A landscape with many valleys, sampled at points; each row gives a point and its height.
From any point a ball takes the steepest step (drop divided by distance) to one of its 2 nearest points. It stops when none of these is lower. Distance is the straight distance between rows; heights are no part of it.
fur: [ 99 103  90 131 113 128  54  81  51 124 103  99  59 111 125 119  86 121
  81  72 101  98  97 108 127 116 152 132]  height 2.88
nufaz: [120  43  91  76  82 100 104 147 109  88 106  60 115 127  98 112  54  86
 102  46  97 118  87 106  84 102  89 112]  height 3.54
Fibev: [ 80 120  74 124  90 107 111 100 126  93 122  95  88 111 135 106 103  92
  65  74 102 118  84  96 120 115  86 150]  height 6.93
Bubun: [120  85 143 126 118  90  77 113  43 109  83 103  76 100 102  99  95  91
 116  79  85  90 109 134 112  98 146 129]  height 1.69
toru: [121 109 129  43  99 112  79 118  98  70 109 131 108  92 100  55  85  73
 139 101  89  90 128  85  92  99  98  77]  height 5.58
Bimo: [104 105 110 122 114  69  73  70  87  87  82  89  75  88 146  76 131  89
  72 117  87  64  75  94 134 127 145  98]  height 4.15
beru: [ 87 110 112 112 112  80  81  74  56  76  80 111  75  77 153  74 115 109
  78 104 102  84  91 109 139 112 133  71]  height 4.53
fod: [ 78 117 120  98 103  68 120 105  67  44  89 106 106 100 109  70 119 118
 118 108 100  98 126 115  93  76  71  73]  height 6.28
Zal: [150  98 123 128 114  86  82 133  63  97 104 117  97  98  93  89  91  66
 132  66  82 103 122 100 115  86 136 118]  height 2.39
Fug: [ 80  67  86  78  82 112 140 144 113  77 108  81  79  88  91 118  95  72
  82  68 116 109  80 134 105  98  81 125]  height 7.35
gugu: [103 111  55 112 108 126  91  83 102  73  88 135  90  70  90 101 122  93
  75  95 101 115  96 124 126 103 113  92]  height 3.02
fogo: [ 95 100 108 145  97  92  94  88 117  76 124  67 107 107 144  87 115 125
  60 103  72 138  89  92  97 115  97 122]  height 5.13
Tosus: [ 82 106  92  76  88 115 149  84  67  68  96  94  95  81  91  92 109 139
  89  89 111 102 117 110  80  94  54  88]  height 5.75
Zovu: [ 78  87 107  99 101  51 120 121 114  44  98  97 151 116 121  54  72  79
  94  82  89  82 114  92  87  94  78  85]  height 3.16
sibu: [122  44 103  74  77  70 128 102 124  94 101  70 126 104 108 131  52 136
 106  49 101 114  87  86  67 124  78 117]  height 4.12
nune: [ 95 109 168  85 125 110  60  79  90 117  78 104  57 111 129  82 119 100
 130 118  91  52 105 101 119 120 139  84]  height 3.03
ruger: [ 74 118 120  87 112  88 119 105 114  77  87 131 107 106  93  77 113  85
  87 138 109  96 125  95 104  83  80  74]  height 2.93
Kug: [106 126 116 108 118 106  80 106  80 141 119 108  99 123 114 121  96 123
 129  98 112 129 116 106 101  62 122 122]  height 5.99
Veku: [126  90 109 116  89  77 101 134  80  98 147 108 109 103 101  87  81  66
 129  62  95 133 108 110 113  70 119 116]  height 3.09
Lal: [100 103  77 127  50  85  82 110 119 105 113  76  99  55 134 124 151  85
  93  71 106  90  71 120 134  92 107 123]  height 5.11
gizun: [ 98 113  84  80  82 147  87  71 114 123  90 113  82  98  65 120 127 114
 117 127 122  85  84  87  86 110  81  74]  height 8.00
viz: [ 96 120  49  99 112 128  77  59 127  88  72 123  93 100  89  94 126  89
  62 120 114  82 106  79 111 116 102  57]  height 5.14
Nen: [ 73  94  89  79  82 127 128  89  93 108 120  89  87  89  88 132  46 140
  75  80 117 128  89  99  97 126  73 123]  height 5.20
vug: [ 73 108  60 127  75 109  91  77 138  84 139  82 105 106 128 107  79 114
  52  93 102 115  73  86 117 132  92 131]  height 6.69
radiv: [ 96  71  85  61 101  88 101 129 109 125 119  96 137 106  86 126  48 106
 122  57 137 117 114  89  68  57 111 132]  height 4.80
mis: [ 90  67 111  83 108  33 143  92  91  74 103 117 125  96  86 110  50 127
 104 128 112 118 136  84  91  83  92  68]  height 2.37
Sogo: [112 124 136 113 107 124  89 134  95 163 111 103 100 109  95 110  87  70
 117  94 105 133 128  90 131  89 140  83]  height 7.11
Gagi: [ 98  62  86  87  74 114 106  99 117  86  71  52 120  90  86 100 122 117
 102 104  82  85  68 117  60 122  66  93]  height 6.88
ler: [104  98  93  99  81 103 111  81 103  75  87 125 114  80  71  92 150 115
 107 134 102 100  91 113  66  94  70  95]  height 1.65
zod: [118  54  93  68  91  71 113 123 108 110 111  75 119  96  83 148  45 131
 124  56 131 131  96  84  69  90  95 128]  height 4.40
sem: [121 116 136 117 124  85  43  95  91 137 101 125 125 109 110 123 129  91
 131 107 109 106 128 110 101  61 155 115]  height 6.57
guz: [ 84 107  86  96  70 114  51  88  99 130 144  89  93  85  96 121  74 140
  94 133 104 131  64 117 107 106 118  79]  height 6.87
Mas: [107 104  95 132  75  75  69 101 108 112 133  87  88  63 126 100 124  91
  74 120  83 122  51 121 119 111 128  94]  height 5.88
fazeg: [104 122  85 118 120  99  88  83 141  77  73 128  88 103 109  83 167  74
  88 125 105  66  85  83 114 114 101 117]  height 5.10
nir: [139 116  92  94 118 127  53 122  93 117  75  93 111 120 109  94 100  84
 155  74  79  70  92  78  85 102 110 118]  height 4.24
lorok: [125 107 110 113 103  77  99  65 110 108 118  97 126 128 111  62  91 122
  99 112  67 100 110  70  74 109  82  91]  height 4.10
rilem: [130 120  89 140 111  67  45 104 101 133 104  79 108 109 131 115 129  75
  91  99  86  82  87  91 109  92 145 129]  height 3.07
siro: [127 123  95  98 105 122  92  95  82 160 108  91 125 123  70 139  94 110
 123 106 110  91 112  76  50  94  88 103]  height 6.37
tunaz: [119 107 134 109 136 114  94 111  68  97  76 128  87 133 101 103  85  85
 133  66 103  79 129 106  93  96 120 155]  height 3.04
pur: [ 96  76 120  59 138 119 121 129 121 103  66 105  90 100  61  94  59  45
 118  95 129  78 122  86  93  98 108  79]  height 7.51
reso: [121 120 143 129 120  99  63 110  91 152 110 109  98 106 108 120  99  84
  94 128  89 144 110  92 116  81 148  86]  height 6.95
gonob: [123 106  91 117  95  66 107 128 139  85 102 122 128 105 100  83 108  35
 101  65  90  83  90  91 104  94  89 131]  height 4.42
guku: [ 69  73  93  79  72 100 124 107 106  94 120  90  89  90  98 122  67 125
  94 100 103 125  67 126 108 111  90 110]  height 5.09
nul: [ 65 125 105  75  84 113 104  53  92  95 114 137  83  89 117  86 103 137
  94 120 121 109 121  98 117  92  77  35]  height 3.57
zev: [110  93  93 110  93  75 120 126 128  86 112 111 123 125  97  94  86  73
  96  74  96 120  98 102  80  86  89 130]  height 4.09
Tugov: [131  95  98 102 109 112 104  82  93 148  95  95 121 121  59 129  78 107
  94 122  86  81  93  78  58 123  84  86]  height 6.12
fis: [ 91 107  68 102 106 115  97  96  98  58  75 130 108  74  81  87 142 104
  76 128 105  98  92 118 101  93  88  80]  height 2.47
bes: [ 81  77  81  89 101  68 149  79 119  75  88  95 116  61  97 132  68 144
  75 116 112 102  93  69 110 127  83 107]  height 2.84
varo: [102 123 125  86 105 112  67  83 118 120  94 107  49  96 122  96 140  86
 132 120 103  64  81  86 139 120 123  83]  height 2.26
zupab: [100  74  90  84 116  98 138 114 103 109  79  66  95 114  89 114  36 101
  87  58 100  96  97  83  70 111  76 128]  height 2.59
Dutu: [105 103 136  82 114  89 140  82  70 110 117 119 105 121  73  80  53 110
  98 109  98 123 148  84  79  75  70  80]  height 5.76
rol: [ 97  95 136  34 104 101  90 121  82  84 108 112 104 107  95  59  60  92
 147 104 100  92 138  95  95  89  93  39]  height 5.81
beb: [103 110  71  87  98 144  75  91  82 123  94 106  54  78 107 101  94 113
 109  90  99 109  77 125 141 109 125  58]  height 3.76
Namo: [ 98 124  74  98  83 123  39  85 104 141 129  82  82 102  94 120 121 128
  98 140 117 108  80  88 106  90 128  79]  height 7.25
nol: [ 94 109  77 108 119  91 112  85 126 106  70  95 125 133 102  88  77  84
  61 124  84  62 102  54  81 119  82  98]  height 2.92
guva: [119  42  94 106 100  51 106 103  97  65 110 112 141 100  66  89  59 113
  84 117  73 135 118  93  73  93 107  94]  height 2.70
vama: [115  81 134  95 114 123 101 132  99 129 122 120 101 108  74  94  59  45
 115 101 101 129 142  84 128  99 142  73]  height 7.26
Dena: [135 114 123 144 113  66  68  89 110 116  91  96  78 100 134  91 123  69
  93 106  76  80  77  86 123 119 134 119]  height 3.66
kinap: [103 118 119 126 107 110  47  66 113 118  88 129  58  93 104 125 145  69
  83 105 121  76 104  81 140 117 154 101]  height 3.68
ror: [ 89  91 106 131 108  87  99  86  91  34  76  93 110  97 115  75 159 121
  79 110  86 101 104 111  89 102  97 118]  height 6.85
ral: [ 88  77  89  77 104  53 118  86 135  97  74  97 111  83 106 123  68 133
 108 139  97  96  78  68 115 110  91  78]  height 2.53
Pipap: [ 93  72  66  89  85 139 116 112  56  64  88  76  84  72  68 108  98 123
  72  94  89 139 104 137  88 100  90  87]  height 5.15
bev: [ 74  87  76 123 111  72 130  94 121  76  85  89 146 110 107  91  77 104
  46 114  80  86 107  69  82 110  83 116]  height 2.58
Toma: [111  83  84 118  77 123  88  76 102  67  92  48 101  94 118  91 147 150
  90  99  74  98  88  99  93 123  91  97]  height 7.66
sek: [ 92 127 118 104  95  95  99  85 147 104 121 146  98 110 103 101 149  85
 103 123 118 109  92  94 105  89  87 102]  height 4.05
kedi: [102  51 103  62 117  94 118 121  73  62 106  93  96  90  74  71  60  60
 146 113 118  99 127 126  85  72  90  61]  height 3.99
Ful: [ 97  91  88 118 117  99 122 119  90  33  69  83 101  99  98  87 142  92
  79  79  88 105 111 115 100 100  87 135]  height 7.02
nonum: [120 132  82 102 123 113  67 115 130 133  80  82  88 140 116 101 106  70
 130  98  93  59  88  65  98 110 103 125]  height 3.75
kis: [111  99 114 115  80  77  97 121 103  95 127 105  95  75  90 103 131  82
 118 107  96 127  76 142 106  75 112 102]  height 8.24
kul: [ 90  66  88 113  70  75 117  84 138  89 112  95 140  92  71 123 111 121
  91 118  98 108  73 105  56 118  85 121]  height 1.50
Seziv: [107 120  79 128  99 130  54  89 122 127 101 126  82  84 100 132 135  67
  66 116 110 100  96  83 135 114 145  80]  height 4.27
Mavu: [ 88 119 106 115 105 117  74  91  57 134 131  84  56 115 143 116  80 142
 105  79 102 118  88 107 138 103 134 139]  height 2.05
goval: [ 81  61  94  73  91  65 131 125 117  96 113  81  97  88  91 151  41 126
 117  88 117 145  80 116 104  92 101 129]  height 4.74
ramu: [115 101 103 106 138 107 115 137 101 109  79 117 103 106  65  98  71  29
  76 118  88  97 127  86 123  94 120  92]  height 7.40
zitap: [ 75 116  91  85  88 130 133  79  66 109 120  88  70  98 118  90  55 141
  76  79 100 127 110  96 114 108  71 106]  height 4.87
zugi: [ 91 107 116 111 106  78 110 107  52  80  96 103  73  69 124  73 102  90
  66 107  82 118 105 118 146  93 119  77]  height 4.83
piti: [ 80  86  94 112 112 133  68  93  55 110  93  71  60 136 129 119 105 120
  96  55 103  65  92 109 115 126 126 156]  height 3.65
vodo: [ 43 102 105 121  83  81 136  89 121  51 130  83 132  91 135  78  93 126
  52  98  99 103 101  89 100  99  80  94]  height 4.82
feler: [136 102 155  88 130 133  69 125  70 112  63 106  80  91  78  93 104  85
 158 108  81  88 131 121 110 103 149  84]  height 3.79
tadiz: [ 98 117  99 107 107 119 104  70  84  83  83 115  72 112 100 103 132 137
 117  95 110  90 102  97  92 101  83 131]  height 4.56
let: [115  48  97  71  83  78  95 117 109  93 112  90 122 124 105 103  41 116
  96  47  91 116  84  66  82 106  89 120]  height 3.87
poso: [ 78  96  76 103  70  95  87 103 119 112 135  99  90  71 116 109  89  92
  75 105 100 111  53 125 135 120 112  96]  height 6.19
Bag: [111 115 168 137 115  89  56  91  88 143 101 121  90 104 113 129 118  76
 115 100 106 112 126  92 119  88 161 105]  height 6.78
fami: [119  70 102  62 120 122 110 128  96 109  91 109  98 107  49  98  43  76
 131  86 131  99 103  92  77  84 105  94]  height 7.36
sabet: [110  77 111 101  73 109  86 108 113  78 102  57  93  98 135  93 142 127
 102  99  75 116  65 131  99 108  87  98]  height 7.87
relu: [103  91 102 108 115 120  73 102  70  99  73  74  67 120 120 108 125 123
 118  85  83  78  83 112 103 118 107 138]  height 3.96
Ridad: [119  84 123 138 100  78 110 103 113  48 111  62 126 111 140  72 106 118
  62  93  58 138 111 111  93  91 103 108]  height 4.81
tik: [101  69 103  91  71  86 121  81 100 100 105  48 136  95 106  86 113 134
 103 110  76  80  85 109  62 123  65  71]  height 6.71
pez: [ 71 138 111 127  93  82 102 111  85  35  71 113 118  90 109  82 136 121
 115 120 118  72 114  99  78 102  66  63]  height 6.50
mef: [110  93  61 118 110 132  97 107  73  64  81 110  78  74  96 121 121 100
  80  59  98 117  97 136 127 109 118 124]  height 3.56
Nanuv: [ 96  91  85  78 113  95 119 121 130  95  62 102 108 103  89  86  93  64
  96 101  98  62  73 104  91 110  77 109]  height 7.73
momi: [ 90  86  85 111  93 107  96  45  87  43  89 113  91  79 118  88 138 157
  94  71 104 112 113 148 103 101 113  90]  height 5.62
taz: [ 76  64 100  85  99  66 157  98  50  75 108  95 114  88  64 107  62 118
  91 124 118 111 129 112  72  89  81  71]  height 2.91
gim: [103  80  87 101 114  90 116  71  84 133  96  85 122 103  75 118  67 125
  65 145  80  87  98  80  88 138  96  80]  height 5.96
Fet: [ 72 116  79 116  79  97 123  56 123  71 128  87 108  98 133  67 114 133
  64  99  97  83  99  71 101 111  78 105]  height 5.26
gad: [131  97 111 114  68  80  98 141  93 103 102  74 106  78 109 109 122  67
 148  42  94  87 114 121 119  70 111 131]  height 4.13
rapo: [113 125 136 125 139  99  85  84  96 112  90 121  80 128 119  91  99  86
  68 127  78 120 125  76 120 106 122  98]  height 3.88
vitap: [ 50  84 110 107  74  60 128  76 103  73 123 108 131  86 118  83  82 146
  71 127 109 101  98  97  96 102  87  66]  height 4.48
Megu: [103 109  53 103  83 139  95  92 105 101  75  71  97  97  81 123 141 111
 106  92 107  78  79  92  61 116  67 129]  height 7.05
Kizo: [119 110  99 104 124  87  66 110  82 132 113  99 136  99 110 121 131 100
 125  86 103 113 128 117 100  46 137 136]  height 6.32
kamid: [100 113 108  96 110 135 123 123  57 121  96 117  52  73  89  97  90  78
  99 100 107 112 110 107 160  93 124  87]  height 3.64
Reki: [117 115  98 114 101 110  45 118  96 137  97  94 104  97  91 116 128 101
 127 139  91 114  80 121  85  78 124  83]  height 4.60
sot: [131 104 130 111 123 122  65 126  83 125  76 112  95  94  72 115 126  87
 139 124  95 113 106 120 101  86 141  82]  height 4.14
Dumuf: [ 94 126  99  75 109 106  94 110  97 156 141  91 125 116 125 112  84 122
 132  80 111 133 120 108  97  46 107 127]  height 5.66
zedo: [111  94 104 120  76  82  98 126 115  95  98  73 108  88 130 133 160  82
 114  51 106  83  94 129 121  90  97 142]  height 4.61
Pibi: [106 105 162  72 136 123  74  95  86 108  66 127  77 116 104  83 109 105
 147 113  84  70 128 120 107 113 123  96]  height 3.44
rog: [ 93  67 103  71 111  91 137 105  63  76  91  96  99  90  46  92  73  95
 120 128 119 100 136 121  69  71  79  66]  height 3.45
nodi: [ 71  90 119 106 101  53 136  96  94  75  97 124 134 110  81 101  69 108
  70 140 119  98 136  81  83  91  79  61]  height 1.92
kamot: [ 94 108  55 105  99 144  52  87 125 115  90 125  90  93  67 126 120  87
  74 135 108 101  88  87 111 114 121  77]  height 4.72
taluk: [ 99 111 109 106 110 123  93 111  62 145 107  80  52 105 136 101  84 111
 107  84  82  97  76  98 146 108 119 112]  height 2.72
Fopem: [ 89  83  97  85  85 107 132 102  70  86  96  83  96  81  68  92  98 126
  94 116  85 126 102 125  84  92  75  86]  height 5.43
Vivi: [ 90 104  87  89  69 126  83  98  74 105 125  96  81  77  91 108 109 145
 116 109  97 141  72 135  99  95 100  87]  height 6.49
vez: [126 113 129 121  87  71  76 104 117 110  81 107  87  83 116 101 139  75
 144  87  94  60  84 117 121 104 114 123]  height 2.62
zalag: [105  85 104 111 121  83 105  75 112 124  85 110 135 125  78 117  66 102
  47 151  77 101 126  63  88 123 100  74]  height 5.85
lared: [ 82 105  96 108  62 109 126  61 129  89 149  50  90 117 131  87 102 149
  77  91  91  99  94  72 100 132  80 111]  height 5.77
Pusor: [ 99 113 119  97 135 124 103 120  74 108  84 109  73  92  89  95 100  78
  83 124  85 116 118  97 138  89 115  76]  height 3.37
keta: [116 108 125  65  96 115 118 125 107  97 122 134 100 116  87  76  69  71
 148  62 132 107 118  91  81  69  85 114]  height 6.79
Lik: [130 110 127 101 135 125  95 137  94 122  88 118  97 114  81  80  64  33
 110  86  84 107 142  69 132 103 130  90]  height 7.34
pel: [ 95  97  80 104  69 122  85  62  97  74 121  99  89  72 110 107 122 160
 109  83 108 142  93 137 105 106  95  99]  height 6.09
Pizak: [ 92  97 100 105  93  86 104 105 109  84 107  93 100  90 116  73 126 102
  98 114  76 114  73 129 103 103  88  98]  height 8.05
bodis: [104 122  62 117 111  82  66 106 126 131 117  82 126 114 121 117 132  85
 102 100  97  92  88  95  98  81 114 134]  height 2.16
Tuko: [ 85  77  53  84  94 138 133  88  59  70  77  76 105  75  63 115  71 120
  59  78 106 111 118 121  86 118  76  76]  height 4.84
Gif: [ 67 122 119  66 119 127 124  97 116  85  78 140  83  95  78 105 117  69
  90 112 133  92 127  87 114  86  80  76]  height 3.34
vap: [ 96 107 116  66 121 122 130 140 111 106  66  98  86  83  77  84  84  25
 113 102 115  58 118  98 127 102 103  75]  height 7.58
Gek: [102 112  91  79 113 119 123 133 108 105  60  98  86  78  97  80 110  45
 101 103  96  47  82 104 124 109  90  94]  height 7.65
Pud: [ 78 106  71 101  84 110 131 128 116  89 128 104  89 101 100 123  91  83
  75  73 124 117  83 118 109 100  88 146]  height 7.16
Sevup: [ 91 118 109  83  88 105 111 122 122 137 125 121 102 105  89 114 101  83
 142  94 135 109  94 118 103  65 103 105]  height 1.98
zofiz: [102 102  95  99  89  70 107 137 113 122 142 111 123 107 101 111  73  60
 106  72 104 118 102 111 112  64 111 123]  height 3.61
Miz: [119  99  74 128  99  90  36 112 105 128 109  76 122 101  84 114 118 108
  90 143  83 128  68 116  73  92 124  95]  height 5.08
raf: [112 115 117 138 132 109  67  81  71 129 100 121  67 120 122 119  90 112
  66 113  96 108 106  83 123 107 149 124]  height 3.50
kope: [ 82 120 117  84 112 118 101  87  64 104  91 115  78 102 115  84  93 124
  79 124 101 114 119  89 124  89  96  55]  height 3.00
maret: [ 67  88  58 112  81  85  81  99 140 103 137  94 115  96 117 130  76 101
  68 108 111 106  58 104 128 124 109 132]  height 6.44
kez: [ 93 109  97 123 110  56 116 110 111  51  89 116 157 109 101  65  93  85
  77 112  88  90 134  81  66  83  77  91]  height 2.89
Mabuk: [114  93  86  78  92  99  99 104 133  89  73  98 122 113  79  82 107  83
 129  90  93  66  77 103  55 100  64 106]  height 7.83
Tuged: [115  93 118 131 118  71  88  79  97  70  85  73 128 120 130  57 111 120
  92 102  58 112 111  87  76 103 102  98]  height 4.51
gasu: [ 66 131 106  64 122 128 138 112  99  89  75 119  68  94 114  83  99  69
  90  85 136  69 113  92 136  92  76  83]  height 3.72
dafe: [133 131 120 104 116  96  74 111 114 106 100 138 102 118 118  88 109  63
 152  67  97  79 113  83 110  96 111 129]  height 5.02
zule: [111  96  55 128 110 132  93  75 104  62  88  87  78  90 126 117 110 114
  85  49  95 115 102 143 128 123 118 101]  height 4.07
Dodip: [ 60 108  99  76 110  93 138 102  93 114  65  87 102 106 109 103  56 105
  77  96 132  47 109  69  85 117  61  74]  height 2.60
zudil: [ 63  90 112  72  92 110 109 104 139 128 109 139  83  97  88 128  78  86
  89 125 129 110  82  96 128 106 105  94]  height 2.74
novo: [ 96  86 103  68  79 114 137 103 108 116  90  93  88  86  58 121  79 125
 129  86 141  97  85 114  56  85  69 112]  height 3.80
vugu: [131 105  99 128  90  61  69 129 104 101 106 112 129  79  81 110 140  64
 114 105  93 113  96 126 100  69 127 114]  height 8.29
Tar: [ 74 121 114 126 103  70 120  90  98  61  98 124 133 101  99  77 112 114
  61 140 108  97 130  82  83  85  78  73]  height 2.44
Zaso: [106  97  89  99  76 104 127  80 106 101 106 120 130  89  50 129 124 117
  97 117 122 104  87 105  44 108  64 115]  height 0.24
gelu: [106  94  70 104  82  98  79 115 130 110  90  77 139 114  92 113 119  93
 121  92  93  94  66 115  59  86  81 117]  height 7.99
Lidip: [114  82  74 112  90  88  80 145 113 108 101  79 133  98  85 121 124  71
 106  88  89 107  84 132  86  81 110 120]  height 8.14
sudok: [106  92  70 128  83 100  66  98 103  88  95  87  78  75 129 109 155  98
  94  79  98  96  59 121 126 123 129 111]  height 5.61
lofu: [112 116  82 114 119 115  62 103 135 112  73 107  86 103  93  96 145  63
  92 136  93  65  76  85 113 118 109  99]  height 5.36
nufon: [ 93  96  91 116  96 111  74  60  86  69  88 139  77  96 100  94 140 131
 103  91 122  97  94 130  98 107 119 123]  height 5.12
timep: [ 77  94  45  77 108 140 116 100  75  85  66  84  87  80  99  92  73 111
  72  78 104  93  97 111 116 111  84  70]  height 4.57
rut: [ 88  72  89 103 107  74 124 113 126  55  86  72 143 117 121  75  90  85
  63  89  74  97  94  96  86 105  85 108]  height 2.87
gid: [ 89 116  91  82  93 149 122 110  68 123 121 119  59  83  89 102  65 116
 102  80 115 129  98 120 141  93 103  90]  height 4.06
Bera: [ 82 125 105  70 108 148 133  91  75 139 105 100  54 109 106  97  58 127
 102  93 108 111 105  90 111  96  80 101]  height 4.52
vopir: [113  75 113 103  65  64 103 124 141  86 134  86 124 103 131  86 122  82
 112  61  82 114  66 128 106 100  87 104]  height 3.05
tam: [101 107  85  88 104 150  79  96  56 129  95  75  50  93 113  90  86 136
 106  95  70 104  78 105 127 111 110  84]  height 3.25
kop: [ 89  48  93  86 115  85 135 137  64  76 104  73  83  87  88  84  58  50
 106 106  97 100 114 126 117  82 102  79]  height 4.44
Fim: [101 106  89 135  86  93  67  79 102  84 135  83  87  84 135  96 110 127
  72 106  88 139  73 111 112 113 130 107]  height 5.51
Fuz: [ 82  81 104 100 105  81 127 136  49  78 110  78  76  80 106  70  85  74
  89 107  90 105 117 133 142  84 106  65]  height 4.70
Pem: [110 120  92 103 132 114 101 111 130 123  79 103  97 140 110  93  80  59
  86 102  85  76  93  67 100 111  91 117]  height 3.30
Miv: [108  72 101  92 106  88 161  94  74  96  98  77 117  97  54 122  68 114
  78  82 105 113 123 105  51 112  71 116]  height 4.63
rodin: [122 121 141  92 100  99 117  75  78 126 118 126  98 122  78  89  84 127
 129 105  91 137 138  92  76  77  75  93]  height 6.03
zag: [111 110  73 121 102 111  75 118 100 112  80 100  86  86  99 115 144  81
 109 102  96  77  66 114 116 107 116 121]  height 5.65
Veso: [102 115  91 134  88  70  71  95 138 103 124  82 100 124 139 100 148  92
 111  95  95  87  69  93 101 103 108 135]  height 0.58
dul: [103 126  84  99  93 128 123  63  88 113 104 106  88 108  92 107 108 128
  90 109 107  97 108  74  84 106  68 115]  height 5.07
vepar: [105  82  84  90 103 110 112 134  89 110  94  73 110 122  76 117  61  97
 100  66  94 117  95 102  63  86  89 125]  height 3.08
fetig: [131  98 134  92 102  87  69  69 107 119 106 120 130 127  86  73  90 105
 107 130  70 110 119  61  75 113  94  59]  height 3.63
Fumos: [ 97 106  86  52 105 104 114 124 111 146 134  95 135 104 101 104  78  94
 131  63 137 112 117 103  87  38 109 131]  height 5.25
bezu: [122 130 126 110  65  88  99 120 138 120  85 112  89  75 101  94 121  54
 160  79 103  55  98 100 133  87  94 108]  height 1.73
vop: [ 82 110  89  91  83 110  99  92 148 110 119 134  89  91 106 100 121  84
  89 125 127  85  65  96 123 105  94  97]  height 3.41
Dedu: [117 124 134  77  83 107 117  97 102 105 133 143 110 128  86  88  84 111
 149  73 125 126 127  82  64  64  75 111]  height 6.45
fav: [ 58 109 125  94  74  76 110  71  78  95 118 121 116  88 109  91  95 143
  88 141 114  93 110  92  97 102  78  25]  height 4.11
lib: [ 78 103 110  89  58  93 120  60 111 125 145  73  85 110 120  83  93 151
 114 108  97  98  77  91  92 119  67  93]  height 6.23
logu: [134  96  95 139 115  87  62  95  86 108  87  86 115 107  90  86 109 115
  75 142  57 123  89 102  71 103 118  92]  height 5.45
tiv: [118 123  95 128 105  77 104 109 140  79  84 114 101 103 117  89 149  50
 102  93  92  63  84 105 116 105  95 145]  height 4.73
belar: [109 118  71  99  69 116  63  70 105 135 122  89 103 102  64 135 123 133
 104 142 114  91  87  94  72 108 103  88]  height 7.64
Luru: [100  81  98 101  91 110 142 130  99  52  95  82  85  96  99  96 127  77
  89  76 101 123  97 134 114  95  79 124]  height 7.17
fes: [ 72 124  82  99 104 105 104  73 105  89  77 121 114 101  92 104 121 101
  59 139 119  75 128  60  93 118  79  55]  height 5.44
sivi: [136  84 111 106 105  83  81  94  96  91 108 130 138 121  65  78  71 101
  80 117  74 125 114  83  72  92 103  85]  height 3.14
Fum: [ 99  57  95 100  91  69 114 102 122  80 102 108 129  91  65 105  88 114
  89 131  80 124  85 123  75  94 100  99]  height 2.20
zozot: [ 77 104  99  66  83 122 113 113 122 134 104 108  90 100  82 116  94 107
 140  96 138  86  65 119  76  79  78 105]  height 3.06
patut: [ 86 118 116 107 137 111  94 102  88 113  74 112  98 122  96  95  90  76
  53 137  79 117 141  69 111  98  99  67]  height 3.62
dadal: [106  94 122 116 101  95  72  92  89 103  82  88  75 107 125  95 133  84
 125  81  92  36  80 119 116 125 128 142]  height 3.35
zumip: [118  98 103 122  84  64  72  98 154  90 125  97 119 114 134  65 130  83
 120  88  70  99  61 101  88 108 103 107]  height 2.17
Kota: [ 81  85  95  81 108  82 139  97  97  98  78  74 117 116 109  87  52 106
  87  94  91  74  98  80  78 116  73  97]  height 2.15
vip: [ 74  85  97  72  80  84 127  73  97 119 113  69 107  95 110  88  89 141
 110 112  91  66  80  94  82 126  61  69]  height 6.52
parid: [102  91  56 109  67 138 109  70 102  85 115  64 102  89  93 107 126 131
  81  89  99  93  84  96  77 135  79 105]  height 7.38
zolem: [106 101  92 131 116  92  70  88 114 116  95 103 109 117  89 100  88 100
  45 162  72 121  93  77  92 110 116  89]  height 5.68
lugag: [ 77  86 106  65 104  82 128  80 142 106  92 130  88  87 102 137  66 131
  95 136 119 117  87  71 131 110  95  90]  height 2.14
zodi: [ 57 126 111  89  94  93 139  86  61  60  98 121  90  97 109  78 103 136
 100  98 119 104 136 102 102  79  62  83]  height 6.04
pobu: [133 119 129  72 107  91 101 120 107  70 106 146  97 100 113  62  96  52
 135  74  89  78 140  82 111 102 103 117]  height 5.31
funis: [ 90  65  93  93 108  35 157  94 113  64  97  99 125  82  82 126  63 129
  81 128 105 123 116  80  91 103  90 108]  height 2.73
Fepo: [118  97 152 111 116 112  64 116  60 126  96 119 101 125 107  95  81  90
 145  60  98  67 127 127  99  96 148 141]  height 2.45
Zipi: [ 85 130 103  99 108 107  98  49  86 114 108 100 103 116 103 101 120 109
  67 129 109  69 142  45  99 139  85  41]  height 5.74
Kigeb: [ 88 126 127 110 118 137  62  99 117 138  83 113  63 100 100 123 149  68
 123 117 107  85 100  81 129 120 130  96]  height 2.99
pigef: [113  61  97  79  94  82 151 102 102  99 102  78 108  81  54 146  81 123
 104  70 124 106  98 117  39 105  69 126]  height 4.34
ser: [112  71 110  69 110 113 120 132 109 104 121 118  96 102  73  97  53  65
 149  64 167 106 113  94  77  70 108 113]  height 7.10
gipuz: [123  84 103  91  77  86 106 140 111  95 117  83 107  95 107  86 120  62
 145  59  86 102  80 129 105  94  96 110]  height 3.59
moner: [106 123  84 107 101 115  76  48  91 114 103  90  87 108  97  88 110 130
  62 142  91  89 117  53 110 130 105  58]  height 6.07
zav: [ 97 124 115  91 111 110 157  63  70 129 120 110 100 117  91 104  72 123
  79 109 104 104 136  75  81 112  62  96]  height 5.48
posuv: [102 126 129 103  61  89 125 123 114 125 119 115  82  75 103  97 121  72
 146  79 121  89  94 118 133  71  98 108]  height 0.32
lin: [ 89 119  46  88 126 142 100  73  89 100  69 109  68  92 111  92  88 114
 100  74 102  90 109 126 133 103 102  57]  height 4.23
kep: [133 131 120  81 113 134  63 112 116 130  98 119 108 129 111  85  90  81
 148  74  97  87 110  68  95  99 107  96]  height 4.64
kulop: [111 120  69  97  93 123  86  92 106 140  86  69 116 113  68 128 124 113
 137 109 113  74  93  83  51  91  77 113]  height 6.70
fen: [ 79 117 107 125 114  65 100  96 108  36  69 100 134  90 122  61 154 102
  95 123  93  77 111 107  88  92  90  89]  height 6.68

For each start below, name the point where the ball stops.
zag: Bubun
Gagi: kope
Lidip: tadiz
kulop: varo
Luru: Mavu
Fibev: Zaso
Lik: Kota

Write out the way that a ball takes from each point below.
vugu: Lidip > gelu > Mabuk > Nanuv > Gek > vap > pur > fami > ser > keta > Dedu > rodin > Dutu > zav > dul > tadiz
Pizak: sabet > Toma > parid > Megu > kulop > siro > Tugov > gim > zalag > zolem > logu > Miz > Reki > sot > feler > Pibi > nune > varo
Pud: Fibev > vug > maret > poso > Mas > Fim > fogo > Ridad > Tuged > lorok > fetig > sivi > guva > Fum > kul > Zaso
